A landscape with many valleys, sampled at points; each row gives a point and its height.
From any point a ball rolls to the lowest of the 4 points nearest to it. It stops when none of these is lower. Distance is the straight distance between rows; heights are no part of it.
J_674 height 2.26: [ 48   2   3   0 -12 -11  25  27  19]
J_293 height 4.22: [20  8  4 17 18 -5 -8 13 36]
J_72 height 3.93: [23 11  3 25 18 -8 -1 24 29]
J_229 height 4.36: [ 39  25  10  22   6 -17  26   8  32]
J_424 height 4.06: [ 37  14  -6  -2  -5 -16  19   6  37]
J_798 height 7.66: [  6 -24 -16  37  21 -10 -27  11 -15]
J_131 height 3.18: [ 24 -14   5 -14  -4   2   0  34  23]
J_12 height 4.48: [ 1 -8 15 14 32 11 10 25 22]
J_760 height 3.09: [-31  18   5 -21  -6  17  -1 -21  -6]
J_107 height 7.69: [ 27 -24 -27  27  13 -24 -25  20 -24]
J_918 height 2.43: [-10  -8  23 -25   9  24  33   8  -3]
J_297 height 2.75: [ -7 -12  21 -27  11  19  22  21   2]
J_407 height 3.59: [ 46  19   1  27  -2 -15  36  26  11]
J_30 height 3.06: [-24 -11   5  17  -8   7   7 -35 -23]
J_751 height 3.10: [-16   7  18  13 -18   8  17 -45  -2]
J_114 height 3.37: [-17   4   7 -31  14  22  -5   2  14]
J_875 height 6.04: [ -4 -14 -21  11  17   4 -27 -12  21]
J_19 height 4.16: [-40  55   6 -20 -17  -6   5 -11 -15]
J_738 height 4.85: [-6  1  4 -8 17 13 -8  1 32]
J_7 height 5.09: [31  5  2  3  5  0 10 11 42]
J_705 height 1.97: [-19   0  13 -19  10  24  19  -7   6]
J_434 height 1.38: [-29  -5 -11 -10   2  13 -13 -26 -16]
J_35 height 3.23: [ 9 10  6 34 25  0  0 22 25]
J_655 height 3.41: [-35  31 -12  -9 -30  -5 -11 -20 -22]
J_550 height 2.52: [-21 -17 -17 -10 -10   4 -12 -33 -38]
J_795 height 4.04: [-13  -9  -2 -33 -26  22  16  35 -40]
J_244 height 3.50: [  8 -21  22 -12  12  16  14  28  21]
J_864 height 4.40: [ 28  38   7  42   8 -16  11  23  21]
J_632 height 1.26: [-21  -7   9   3   8  21   3 -21   6]
J_740 height 3.39: [-30  45  -7  -4 -37 -23 -10 -13 -29]
J_661 height 4.10: [ 15   3   6 -27   9  10  -2  26  35]
J_285 height 2.38: [-18  15  14 -20   1  18  17 -17  -5]
J_334 height 1.77: [ 30  -9  11 -27 -37 -37   0  -5 -29]
J_618 height 6.17: [  1 -40 -20   1  12  -6 -11  -6 -26]
J_777 height 2.57: [-18   7  14 -27  14  18  12  12   2]
J_520 height 5.10: [  5 -35 -13   9  19  -5   4   8 -44]
J_305 height 3.58: [ 12   6  -7  53  15 -12 -22  11  14]
J_565 height 1.75: [ -5  -6   0  39  34   7 -14  10  20]
J_741 height 7.08: [  5 -25 -26   3   5 -11 -36  -5   1]
J_850 height 5.37: [-14 -31  -3  24  10   0  -1  -9 -31]
J_863 height 7.61: [ 31 -26 -28  26   6 -22 -31   2  -1]
J_948 height 3.34: [ 45  -9   4 -10  -6  -8   9  30  25]
J_552 height 5.38: [17 10  0  5  5 -9 -8  0 40]
J_833 height 4.21: [-14 -22 -16  18  13   3 -17 -13  -5]
J_752 height 2.78: [ -1 -23  -2   2 -19  -7  12 -24 -44]
J_955 height 5.52: [-20   2 -19 -15   5  16 -28  -8   7]
J_106 height 3.12: [-29  34  10  -7 -33  -5  -4 -23 -17]
J_811 height 4.81: [ 27   8   0 -21   0  -2  11  21  37]
J_409 height 6.67: [ 13   7 -14   9   8  -8 -24 -10  32]
J_267 height 3.96: [ 33  -3  10 -11  -4  -9   3  28  31]
J_571 height 2.81: [-19  11  39  -7  -7  11  30 -19  -5]
J_413 height 1.96: [-26  -8 -10  -2   4  12 -10 -24 -13]
J_617 height 1.46: [-30  35   4 -34  -2  16  23   3 -13]
J_657 height 2.79: [-21   6   4   6 -19   4   0 -37 -18]
J_291 height 3.15: [ -7   1  11 -40   4  14  20  29  -9]
J_935 height 3.36: [-16 -16 -13  28  24   2 -11  -1   2]
J_256 height 3.94: [ 31 -26  -4 -10 -27   9  -8  36  14]
J_910 height 5.98: [  7   4 -15  -6   8   1 -27  -6  29]
J_754 height 4.82: [31  1 10 18 18 -6 13 41 28]
J_194 height 3.13: [-22  42  16 -33 -13   1  28  10 -21]
J_200 height 2.19: [  5  -1  -7  36  24  -4 -20  -1  24]
J_749 height 2.71: [-19  25  -6 -12 -43 -20 -11 -23 -41]
J_327 height 4.15: [-1 -4 11 -2 20  8 11 18 27]
J_532 height 1.60: [-16 -28 -13  -2  -7   7  -5 -27 -37]
J_175 height 2.74: [-29  10 -12 -14 -11   6 -10 -30 -25]
J_96 height 2.33: [ 25 -14   3 -27  -7  10   1  35  12]
J_50 height 4.80: [ 16   4 -18  47  10 -17 -24   4   8]
J_337 height 1.86: [ -7  -4  -6  -8 -35 -17  -5 -30 -37]
J_268 height 2.49: [-14  12   5   6 -40  -8  -9 -36 -16]
J_954 height 2.35: [-12  -9  -1  -5 -20  -8  -1 -35 -39]
J_493 height 0.65: [-21 -10   6  12  19  20  11 -12  13]
J_946 height 2.51: [-18  19  20 -32  -6  11  30   3 -17]
J_237 height 4.32: [-23   5  -2 -24  14  19 -12   1  17]
J_499 height 3.28: [ 11 -25  -5 -12  -5 -18  15 -17 -46]
J_965 height 6.54: [ 23  -3 -22  43  10 -26 -27  12 -18]
J_924 height 1.23: [ 12 -10  11   2 -38 -23   1 -23 -31]

Two balls start at each pair of points below. Name the first point that both come to, or write none.
J_327, J_237: J_705
J_106, J_740: J_337
J_754, J_552: J_35
J_267, J_7: none
J_749, J_751: J_337

Call two points neighbours if one is among the 4 nearest of the other. Go from one point of each pair to the other, from neighbour to neighbour, staying as low as possible. Name the highest point that can't be avoided.
J_96, J_493: J_244
J_532, J_924: J_954
J_924, J_565: J_935
J_493, J_532: J_413
J_924, J_617: J_285
J_674, J_96: J_948
